Each scene shows the same named points in several views. A view is turned or mirrored, shifted and resized as a whole, has a little noise and may leave points out.

Scene 1
View 1
Zam: [ -4   3   6   1  24 -11   6  -6  -8  -2   0   2  -2 -13 -15  -3  -5  -7
   6  -7  -7 -10   3   7   7   2 -14  -4   3  -4  -6  -8  -2  14 -17  -8
   3   0   5  -6  -4]
Venuf: [  9   3  -3   2   0  -8   8  -3  -5   2  12  -5  14 -10 -13   6   0 -12
 -31   8  -4  -8  16  21  17 -13  11 -14  -1  -1 -15   8  16   6  -1   4
   0   6  -9  25   6]
Tov: [ -3  10   4   1  20  -3  20 -10  -3   4  -1  -2   5 -10  -6   8 -10   4
 -13   1   4 -19  -4  -2 -10   8   3  10  11  -4   0   1  -2   4 -31   0
  -9  -7  -6   5 -13]
nin: [  4  -8   8   8  18   1  -7 -25  -2   9   8  -9   6   1  -7  -5  -5   2
 -15  -3  -5  -6   3  27   8 -17   9  -7  18   2  -2   7   8   3 -10  -2
 -12   7   5   3  15]
dufak: [  4 -11   2   7   8  -8  11 -22   2   8   8  -1   5 -15 -11  -3   3   3
  -7  -3   4  -8   4  20   6 -15  15 -21   8   6   1   4  18  12   0  17
 -11  10   4   6   6]
Guka: [-13   2   1 -12  18 -16  31 -12  -6  -4 -12   3 -14 -33 -21   6 -11   2
  14   3   9 -26   3  -3  -1   4 -11 -19  -8   0 -13 -20  26  25 -15   8
  -9  -4   5  -5 -14]
zuzis: [-10   9  -4 -15   7 -16  35  -3  -8  -7  -6   1  -8 -33 -22  14 -11  -4
  -3  12   8 -28  11  -5   2   5  -8 -17 -13  -5 -20 -16  33  23 -11   6
  -7  -2  -4  10 -14]
Medu: [  4  -2   4   3  -3  -1  18  -5   1   4  23   3  11  -6 -14   8   3   2
 -21   4   6  -3  12  11   8  -3  13   0   7 -15   3  16  19  11   9   0
  -8  24  -1  26  10]
begak: [ -2   3  -2  -2   3 -10  34  -6   0   2   5   4   3 -23 -14  11  -2   4
 -10   6  12 -18   5  -1  -4   4  11  -9  -1  -4  -1   1  20  15  -8  15
 -10   6  -5  16 -10]
Tum: [ -3   1   3  -4  -5  -5  33  -1   1   0  18   7   3 -16 -18  14   1   5
 -13   7  12 -11  13   0   3   5   7  -3   0 -18   0   8  28  19   8   3
 -10  23  -1  25   1]
Gudi: [ 10   6   3  14  17  -3   2  -6  -2   7  12  -2  20   2  -2  -1   2  -5
 -24  -7  -6  -2  -2  12   0  -1  11  10  16   0   6  15 -19  -5 -23   0
   1  -2  -8  11  -4]
Puseg: [ -1   9   5  -2  10  -6   8   3  -9  -4  11  -1   6  -6 -16   7  -5 -10
 -16   3  -6  -8  13   8  12   1  -9   3   1 -14 -12   2   7  10  -7 -15
   2   9  -3  16   3]
mip: [  4  -8   6   9   9  -3   5 -17   1   8  14  -1   8  -5 -10  -3   2   3
 -12  -4   0  -3   4  20   7 -12  12  -8  13  -2   4  11   9   8  -1   5
  -9  14   4   9  10]
gis: [ 12   1   2   9  -2  -7   1   6  -4   0  27   3  20   0 -14   0  11 -16
 -25  -1 -10   7  17  21  23  -8   6  -5   3 -10  -3  17   0   7  10  -5
  10  20  -4  28  11]
fipev: [ 10  -5  10  18  11   4  -3 -10   2  11  28   3  21  11  -3  -4   9   3
 -20 -11  -4   8   2  18   5  -5  15  12  23 -10  16  25 -13  -1  -3  -4
  -3  20   1  15  12]
piges: [  9  -2   5  12  -5   4  20  -6   7  10  31   5  21   3  -5  10   8   9
 -31   0   9   0   5   8  -2   1  26  12  17 -15  17  29   5   2   3   6
 -10  25  -6  32   6]
Rugup: [ -4   7  -5 -10   9 -14  26  -9  -7  -2  -8  -5  -2 -28 -16  11 -12  -5
 -12  12   5 -26   9   5   2  -4   1 -20  -9   4 -20 -12  27  15 -17  12
  -8  -9  -7  10 -12]
Ralo: [ -3   2   5  -1  10  -3  20 -11  -1   3   8   0   2 -11 -12   8  -6   6
 -12   4   7 -15   4   5  -1   0   5   0   8  -9  -2   3  17  11 -10   0
 -13   9  -1  12   0]
mago: [  0  -8   9   7  13   2  11 -22   3  10  13   0   4  -3  -8   1  -3  14
  -9  -3   7  -8  -1  13  -3  -6  14   1  18  -7   9  10  13   7  -6   3
 -17  15   6   7   9]
Mirik: [ -1   1   1   0   7 -12  18  -3  -4  -1   8   5   3 -17 -17   4   1  -5
  -5   0   1 -10   9   7   8   0  -1 -11  -2  -5  -5   0  12  16  -2   4
   0   9   1  11  -3]
bep: [  0   0  10   7  19  -4   0  -7  -6   2  13   2   5  -2 -12  -4   0  -4
  -2  -8  -8  -1   4  13  10  -1  -7   2  11 -10   1   5  -4  10  -7 -12
   2  12   6   3   6]
sazuk: [ -4   8   3  -3  11  -9  23   2  -6  -3   8   6   2 -16 -16   8  -3  -3
  -5   0   2 -12   7  -2   2   9  -7   2   0 -14  -4  -1   7  15 -10  -5
   0   8  -1  11  -7]
silin: [  3   5   4   1   4   5  16 -11   0   6  14  -6  11  -2  -7  14  -8   7
 -34  11   7 -13   7   9  -2  -4  16   8  13 -11  -3  15  17   2 -11  -2
 -17  11  -8  25   6]
bab: [  5  -5   2   8  13  -6   7 -18   0   8   6  -2   9 -10  -8  -3   1   0
 -12  -4   0  -8   1  18   4 -12  14 -12  11   7   2   6   5   5 -11  13
  -8   2  -1   5   2]
View 2
Zam: [ -2   3  -8 -10   6 -10   8 -12   8  -8  16   1  12 -26  -5   2   0 -11
  22  -8   5  -9  10  14   5   5  -6 -11  16  -2   7  -4  -6 -10  11  -1
  18  -9 -14  -1   1]
Puseg: [ -1   5  -8 -10   7  -6  -4 -16   2   4  22  -3  24 -10 -11  -5   3 -15
  15 -14   2  -3   9  13   4  -3  17   7  15   8   3  -1  -7  -9  -1  -9
  -1  -6 -14   2   7]
Medu: [  1  -1  -2  -6   1 -13 -14 -11  -8   5   4  -5  16  -1  -9   4  -5  -7
 -11 -13  -1  -1  -1   3   2 -14  22  10  -4   9  -2   7  -5   5  -6 -14
 -19   1  -4   8   7]
mago: [ -6   3  -1  -2  -4 -11  -1  -7  -7  -3  -4  -3   8  -6   4  11  -4 -10
  -8  -3  -1  -4  -3   5   4 -15   4 -13  -1   7  -2   4   3  15   4  -8
   0   1   1   5   6]
sazuk: [ -2   2   1  -7   2 -10   3  -4   0   1  13  -5  14  -8 -13   0   1  -4
  12 -19  13   1  10   9   4   1   4   1   7   2   4   0 -10 -20   4  -8
   3  -5 -15   7   5]
begak: [ -3   1   5  -5 -11 -10  -3   4  -3  -7   2  -1   3   0  -6  -3  -6   6
   9 -16  19   9   7  -2   8   1  -2   4  -9   3   0   0 -12  -8  -6 -12
  -5   3 -12  11   7]
mip: [ -1   3  -9  -6  -2 -11 -10 -15  -4  -7   1   3   9 -16   1   9  -8 -10
  -2  -1  -6  -9  -2   5   5 -11   9  -5   2   5   0   3  -1  20  -1  -8
  -6  -2  -1   3   2]
Tum: [ -1  -7   6  -7  -1 -19  -6  -2  -3   4   5  -8  10   5 -13  -4  -2  -1
  -8 -18   9   5   2  -1   2  -8  14  11 -11  10  -4   6 -12 -14  -4 -14
 -15   7 -10  12  11]
Guka: [ -6 -10   4 -12  -8 -23  15   3  16 -16  10   2  -7  -9  -1 -18   1   5
  28  -8  20   5  13   1   8  14 -19  -8  -5   5  -2  -5 -15 -25   4  -4
  17   9 -23   8  12]
silin: [ -8  12  -1  -1  -8   4 -10  -6 -11   5   4  -4  21  13   0  -1   1 -10
   2 -10   7   9   3   4  10 -18  18   2   3  17  -3   2   1  15  -9 -14
 -10   1  -3   6  13]
Mirik: [  2  -2  -5 -10   0 -15  -5  -9   3  -7  11   1   7 -15  -9  -2  -5  -3
  11 -12   7  -3   6   5   4   3   5   5   0   1   2   1 -12  -8  -2  -8
  -3  -2 -13   6   3]
Ralo: [ -6   4   2  -4  -5  -8   0  -3  -3  -1   5  -3  11   1  -2  -2   0  -6
   6 -10   9   3   5   4   7  -8   4  -4   1  10  -1   1  -4   0  -1 -10
   1   2  -8   6   9]
Venuf: [  2   6 -16 -11  -4  -3 -23 -17  -1  -6  15   6  16 -10  -6  -9  -7  -8
  16  -8   0   0   6   3   9  -3  21  18   4   9   0   0 -10  14 -17 -12
 -17  -1 -11   2   5]
bab: [ -2  10 -11  -5  -9  -4  -9 -10  -4 -14   1   7   5 -18   5   7 -11  -5
  11  -2   2  -5   2   4   9  -5   0  -7   3   1   3   0  -2  21  -4  -7
  -1  -4  -3   2   0]
zuzis: [ -5  -7   3 -12  -9 -18   5   2  14 -11  16   1   0   0  -7 -26   3   4
  31 -14  23  12  15  -1  10  13  -8   7  -6  10  -3  -5 -19 -28  -6  -8
   6  10 -26   9  14]
gis: [  8   5 -17 -10   9  -7 -25 -24  -6   3  17   0  25 -21 -17   8  -8 -14
  -2 -14  -9 -11   1  10   1  -8  31  20  11   2   5   5  -9   8  -8 -12
 -22 -11  -6   1  -2]
Tov: [-10  19   3  -1  -8   9   7   3  -8  -2   5  -3  16  -1   0   7   1  -5
  20 -15  20   8  12  10  13  -5  -6 -15  13   3   6  -5  -1  -2   5  -7
  14  -9 -10   4   5]
fipev: [  1  15  -9  -1   5   3 -14 -17 -19   6   0  -3  25 -17  -5  30  -9 -17
 -16 -10  -9 -13  -5  13   1 -24  22  -6  14  -1   6   7   6  26   3 -10
 -10 -16   7   1  -5]
Gudi: [ -3  26 -10  -1  -4  16 -10 -10 -16  -1   6   1  25 -16  -4  21  -7 -11
  12 -14   7  -3   6  13  11 -11   9  -6  21  -3  11  -1   2  19   0  -8
   1 -21  -1  -1  -5]
nin: [ -6   9 -14  -6  -2  -5  -7 -19  -1  -9   5   6  12 -16  10   4  -4 -18
   8   7 -11 -11   0   9   8 -13   7 -12  10  10  -1   0   6  31   1  -5
   4  -2   0  -2   5]
piges: [  0  12   1   2  -3   1 -19  -4 -24  11  -6  -8  22   4  -9  21  -9  -6
 -23 -18   4   2  -5   3   3 -25  26   6  -3   5   2  10   0  16  -6 -17
 -24  -7   6  10   2]
View 3
Rugup: [ 11  -6  -4   3   7  -9  14  19   8  17  -1   6  10   7   2   9  -4   3
   2   6  10  -3  -2   5  13   0   4   6   4  -7  -2   0   3   3  -1   8
  10 -13  -7   1  12]
bab: [ 4 -2  3 -6  4  3 -3 14 12  4  1  7  7  6  8  3 -2  1 -5  1  2 -2  2  4
 -3 -4  1  6  3  2 -1  4 -7 -2  8 -8  2 -1 -7 -4  6]
zuzis: [ 10  -7  -8   2   4 -10  16  20   3  17  -3   6   7   6   0  13  -5   9
   6  10  10  -6   0   2  19   1   7   5   5  -8  -3  -2  12   5  -5  12
   7 -15  -4   5  10]
Medu: [  5  -2  -4  -2  -4   3  -4   5   6 -11  -3  14  -6  -2   7   1  -2  11
   1   1   6   5   5   3   4  -5   7   9  -4   1   4   2   6   0   0  -5
  -9  -6  -9  -3   3]
bep: [  0  -4  -2 -10  -5  13  -7   8  10   3  -5  15   4   5   4   8  -2  10
  -2   3  -6  -9   6   5   1  -4   5   2   6   0  -6  -1   5 -11   2 -10
   0   0   0  -7   6]
sazuk: [ 3 -4 -7 -5 -4  5  5 11  4  3 -3 12  6  3  3 13 -5 14 -1  5  1 -7  0 -2
 10  0  5  5  2 -7 -2  0 11 -2 -3  1  3 -6  1  0  7]
Zam: [  2  -5  -3 -10  -2   9   1  14   9  14  -5  12  11   9   2  14  -3   9
  -1   6  -5 -14   3   3   5  -1   4   1  11  -3  -9  -2   6  -9   1  -4
   7  -2   3  -3   9]
Gudi: [  1  -1   0  -6  -3  15  -3   4  12  -6   1  13  12   4   5   6  -2   7
 -13  -7  -5  -2  -6   1  -5  -1  -1   6  -2  -7   1   6  -7  -9   7 -12
   8   3  -1 -11  10]
nin: [  4  -4   3  -4   1   7 -10   9  16   5  -4  11   5   6   5  -1   4   0
  -4   0  -2  -2   6  12  -3  -8   2   3   5   7  -1  -4  -7  -8   7 -14
   1   0  -5  -7   6]
Tov: [  1  -6  -3   1  -2   5   7  11   9   6  -1   9  17   8   1  12   0   8
 -12   1  -2  -6  -7  -2   8   0  -4   4  -2  -8   2  -3   1  -1   3  -4
  14  -2   9   3   7]
mago: [  1  -4   1  -2  -2   4  -8  10  10  -1  -2   9   3   4   8   2   2   6
  -5   4   1  -1   5   2   1  -7   0   6  -2   7   3  -4   1   1   6 -11
  -3   0   0   3  -1]
Mirik: [ 5 -2 -4 -7  0  2  3 14  6  5 -2 10  2  3  5 10 -6 10  3  6  4 -5  3  2
  6 -1  6  6  5 -3 -4  3  7 -1  0  1  0 -7 -7 -3  7]
gis: [  6   1  -5 -10  -5  11  -7   2   9 -11  -3  18  -6  -3   6   3  -7  11
   3  -4   2   2   5   8  -3  -2  12   8   2  -5  -3  11   3 -12   0  -7
  -8  -5 -17 -18  11]
piges: [  1   0  -3  -1  -6   7  -8   0   7 -23   0  13  -3  -5  11  -1  -2  12
  -9  -4   4  10  -1  -2  -2  -4   1  11 -12   0  10   6   1   3   4 -11
  -8   0  -6  -2   0]
dufak: [  5  -2   2  -6   6  -2  -5  16  11   6   1   5   2   5  11   2  -3   1
   0   5   6  -2   7   5  -2  -5   3   7   5   7  -2   3  -4   2   8  -6
  -3  -3 -11  -1   3]
Ralo: [ 4 -5 -4  1 -1  1  1 10  8  2 -3 10  5  4  4  6  0  8 -3  3  3 -1  1  2
  8 -3  2  6 -2 -1  3 -3  4  1  1 -3  2 -6  0  3  4]
Puseg: [  6  -5  -7  -3  -5   8   2   5   8   2  -6  17   3   2   0   8  -2  12
   1   0   0  -4   2   8   8  -1   9   4   3  -7  -3  -1   8 -11  -4  -2
   2  -8  -4  -9  12]
Guka: [  6  -7  -5  -2   5  -8  12  24   4  23  -3   4  10  10   2  15  -5   7
   4  14   7 -12   3   0  16  -1   3   3   9  -2  -6  -5  11   6  -1   8
   8 -10   1  10   6]
fipev: [ -1   0   1  -9  -7  17 -15   0  12 -16  -2  16   1   0   9   1  -1   9
 -10  -5  -5   1   3   2  -9  -6   1   7  -3   3   2   5  -4  -9   8 -18
  -5   6  -4 -10   3]
begak: [ 5 -3 -4  0  2 -5  8 16  4  2  0  5  5  3  7  9 -5  9 -2  6  9  0 -1 -3
  9 -1  2  9 -2 -4  2  3  6  8  1  3  2 -8 -5  5  4]
mip: [  3  -2   1  -6   0   5  -8  10  11  -1  -2  10   1   4   8   1  -1   4
  -2   2   1  -1   6   5  -3  -6   3   6   2   6   0   2  -2  -3   7 -10
  -4  -1  -8  -4   4]
View 4
Gudi: [ -2  11  -3  18   7  -5  -2  28 -19  11   9  16  -3  -4  11   2  17  -2
   0  30 -10   4 -13  -1  11  -1 -14 -11   5 -10   2   1  15   1   7  13
 -12  -5  -5   6  -5]
Venuf: [-24  19  -4  -1  -6  -5  12  12  -9   4   6   4  -3 -12  21  11  -6 -18
  -5   6  -4 -17   4 -15  21   7   6   6  -9 -12   2   7  -5   6   8  15
 -18  -4  -2   6 -16]
Medu: [  1  12  -1  -3   0 -13   4   3  -7   1   7   9  -3   1  17   1  -4 -22
  15   1  -4 -14  -5 -11  24   8   6  -2   3 -17  -3   7 -19   1  10  -5
 -18  13  -2   3 -14]
bep: [  6   8   6   0   5   7  17   8 -20  17   6   9   4  -3  13  -2  -1  -3
  16  30  -7   9 -15 -10   7   3   4  -6   5   2  -1   7  -3   9   5  11
  -9   1  -1  -3 -19]
piges: [ 12  12  -9  10   5 -27 -11  17  -7   0   8  19 -10   5  14  -3  11 -23
  16   4  -2 -15 -12  -2  29   6  -6  -9  10 -28  -4   4 -11  -7  13 -10
 -23  17  -6   5  -5]
zuzis: [-35  -1  24 -15   0  13   8 -21  -9 -17  15 -12   8   4   8  12 -29   3
  -4 -11 -30   1  21 -19   4   0  15  -6  -5   6  12  11 -12  13  -4   4
   2   2   9  16  -5]
fipev: [ 20  15 -11  15   8 -14   3  25 -14  20   3  23  -8  -3  17  -4  15 -17
  18  29   4  -1 -24  -2  17   4  -9  -7  10 -17  -8   3   1  -1  12   5
 -22   6  -8  -5 -15]
Mirik: [-12   7  11  -8   5   4   6  -3 -15   4   9   3   0   0  15   5 -18  -4
   2   8 -17  -2   3 -17  10   3   8  -5   1   0   4  13  -9  11   3   5
 -14   4   2   5 -17]
begak: [-16   5  11  -3   9  -3  -7  -9  -6 -11  12   3  -6   7  11   8 -18  -6
   0  -9 -24  -2  11 -13   9  -1   3 -10   6  -8   6   9  -8   6   1  -3
 -12   7   4  12  -4]
Tov: [-12   0  11  12   9   5  -2   4 -13  -8  14   4   4   6   2   5   6   6
   4  13 -23  15  -3   1  -1  -6  -7 -17   7  -3   8  -1  10   3   0   7
   4  -4   2  14   6]
silin: [-10  10  -4  10  -2 -11   5   6  -1 -11  10   5  -1   0   9   5  11 -21
  13  -1  -4  -8  -4   1  18   2   1  -4   0 -22   0  -5  -6  -6   8   2
  -4   2  -1  11   3]
Guka: [-24  -1  24 -12  11  21   8 -29  -8 -11  11  -9   3   7   8  11 -36   8
   1  -7 -32  15  16 -18 -10  -5  13 -10   3  12   9  10  -7  17  -7   6
   3  -2  10  10  -7]
Rugup: [-38   7  14  -5   2  11   7 -14  -4 -13  12  -8   1  -1  11  16 -23  -2
 -10  -9 -25   1  19 -15   0  -2   9  -3  -6   1  10   6  -1  12  -3  13
  -1  -9   6  15  -4]
bab: [ -6  17  -5  10  14   0   3   4  -5   9   3  12 -13  -4  18   9 -10 -11
   1  10 -10   5  -2  -9  -1  -3  -4  -3   5  -8  -3   2   8   8   4  15
 -17  -9  -2   1 -11]
mago: [ 10  11  -3   8  13  -2   5  -5  -1   2   3  11  -8   4  12   2  -6 -17
  21   5  -6   8 -10  -4   1  -1   0  -7  12 -12  -6  -1  -5   2   5   3
 -11   3  -2  -2  -8]
Puseg: [-14   5  11  -5  -7   5  18   8 -21   5  11   0  13  -5  11   1   2  -4
   9  20  -9  -4  -5 -11  19   7   9  -2  -6  -1   5   8 -10   7   6   9
  -3   4   1   7 -14]
mip: [  4  17  -7   6  10  -3   9   2  -4  11   1  13 -10  -4  19   5  -8 -18
  12  11  -2   2  -8  -9   6   1   0  -1   7 -10  -7   3  -2   6   7   9
 -19  -2  -3  -4 -16]
Zam: [ -8   3  16  -3   8  18  16  -1 -21  12   9   2   8  -2   9   2 -12   9
   7  28 -19  17  -5 -12  -3  -1   5  -8   3  12   5   9   2  15   0  15
  -2  -4   3   2 -16]
Ralo: [ -7   5   6   2   5   1   6  -6  -5  -7  10   3   0   4   8   5  -6 -10
  12   1 -14   3  -1  -6   7   0   4  -8   5  -8   1   2  -6   3   3   2
  -4   3   2   7  -3]
dufak: [ -4  19  -6   3  15   0   5  -8   1   8   0  11 -17  -3  21  11 -23 -17
   4   0  -8   3   1 -14  -3  -2   2   0   6  -8  -6   4   0  10   3  12
 -21  -6  -1  -3 -16]
Tum: [ -5   5  10 -11   1 -10   1  -9  -7  -9  10   3   0   7  13   1 -15 -15
  14  -9 -14 -12   4 -14  23   6  12  -6   4 -12   2  11 -25   2   6 -12
 -13  19   2   8 -10]
gis: [ -4  18  -4  -4  -7 -12  11  25 -22  20   5  13  -1 -12  24   1   2 -17
   4  24   3 -21  -9 -18  33  12   5   4  -6 -11  -1  14 -12   6  13   8
 -27   7  -6   0 -27]
View 5
Tum: [ 13   3  -5  -8  -3  19   4  14  16   1 -11  -4   0  -3  -4  15   3  -8
   6   9 -10  -5  -9   3  -5  -2  -4  10  20  -9  -5   3 -13  -4   9  -4
   2  18   0   9  -3]
Puseg: [  9   0   3  -5  -1  -7  -7   0  11  -3 -11   6   0  -4   0   1  -5  -1
   5  -3 -15 -17  11  -9 -16  -7  -6   8  14  -6  -2   0   6  -3   1  -5
   2   5  -4  -5  -5]
mip: [  0 -11   5  -9  12   6  -4   1  -1  -2  -1   0  -5   1 -10   8   5  12
   8  -2  -2  -7   0  -6  -8  -9  -8   1  11  -8   1   4  -2   6  -5  19
  -1   3   8  17   3]
Mirik: [ 10  -4   1  -2   2   0   2  -2  12  -1  -5  -2   3  -1   4   4   8   5
  11   3 -19 -10  -5  -3 -10  -4  -4  -2  10  -8  -2   3  -7  -5   5   1
   2   6   1   4  -5]
sazuk: [ 10   1   3  -1  -4  -1   2  -6  15   0  -7   0   4  -6   4   9   3  -7
  12  -2 -18 -11  -6   0 -17  -7   2   6   9  -6  -8   1  -3 -11   7  -9
   2   9   7  -6  -6]
Medu: [  8  -4  -2 -14   3  14  -4  18   8  -1 -10   0  -4  -2 -10  13  -2  -4
   5  -1  -4  -7  -1  -4  -3  -6 -12  10  19 -10  -2   2  -7   3   1   8
   2  13  -2  16   1]
nin: [ -5  -9   8  -6  15   2  -8  -8  -7  -6   0   2  -6   5 -13   3   4  22
   3   0   3 -10  12  -9 -15 -11  -4   3  12  -7   4   7   7   9 -10  21
  -6  -1  12  13   3]
fipev: [ -3 -16  10 -20  12   0 -15  10  -5  -1  -2   6  -9  -4 -18  14 -10  -5
  11 -27   6  -8   1 -11  -7 -19 -17   9   8 -10  -3  -1   9   6 -10  26
   3   1  10  21   9]
bep: [  4 -11   8  -6  11 -11  -9  -5   4   2  -1   9  -3  -9  -3   7   1   1
  11  -7  -9 -11   2  -9 -20 -11  -5   1   9  -4  -2  -1  11   3  -5   8
   1  -3   9   2   1]
Venuf: [  5  -2   1  -9  -1   2  -3   7   6 -11 -13  -6   1  11  -4  -6  -1  15
   3  -1 -15 -16  13 -11   2  -4 -17   3  14 -12   5   6  -7   0  -1   9
   2   8 -13  10  -6]
Zam: [  6  -7   9   5   7 -15  -2 -20   8   0   1   4   2  -6   6   2   9   8
  13  -2 -19 -13   0  -6 -25  -9   4  -4   3  -3  -4   1   8  -5   0  -1
  -1  -3  12  -7  -4]
Guka: [ 10   6   0  15  -2   5  14 -25  16  -1  -1  -8   9   1  12   4  23  15
  10  22 -25  -7 -10   7 -22   2  17  -4   8  -4  -4   9 -13 -13  12 -14
  -5   9  15 -10 -12]
Tov: [ -5   5  14  -1  -8   1   0 -22   2 -10  -1  -6   5   5  -4   9   0   2
  11 -16  -8 -10   1   3 -18 -15   7  14  -1 -11  -8   8   0 -17   2   0
  -4  10  24  -5  -4]
Rugup: [  5  10   1   8  -8   7  11 -17  11 -11  -7 -13   9  13   7  -5  14  21
   6  13 -23 -14   5   3 -10   0   6   1   8 -11   0  13 -16 -14   8  -8
  -3  13   3  -6 -13]
silin: [ -2   7   4 -11  -6  19  -4   5   1 -11 -11  -4  -2   7 -16  10  -8   3
   0  -7   3 -10  11  -1  -6 -11  -6  21  16 -13  -2   8  -4  -4  -1   6
  -3  18   7   9  -1]
piges: [  0  -5   4 -23   0  19  -7  21   2  -3  -9  -3  -6   1 -19  20 -11 -13
   9 -21   6  -5  -5  -2   4 -15 -18  18  13 -15  -6   2  -8  -1  -2  18
   4  17   6  24   6]
zuzis: [ 13  12  -3  11 -10   8  14 -14  20  -5  -9 -10  10   5  12   0  16  10
   7  20 -28 -11  -3   6 -14   4  10   2  12  -7  -3   9 -17 -16  14 -19
  -2  15   3 -11 -14]
dufak: [  1  -9   2  -3  12   9   3  -4   0  -4   1  -7  -2   7  -6   5  15  22
   9   7  -7  -5  -5  -3  -5  -5  -4  -5  10 -10   3   8 -10   4  -2  20
  -3   5   8  19   0]
begak: [  6   5   1  -1  -6  14   9  -4  12  -5  -6 -11   5   5   0   9   9   3
  11   2 -15  -6 -10   6  -5  -4   1   6   8 -12  -6   9 -18 -13   9  -1
   0  16   9   6  -6]

In a view up to two points have been moved. Name them for each view, in the order of its rows, or write none.
view 1 => Guka, mago
view 2 => gis
view 3 => Tov
view 4 => none
view 5 => sazuk
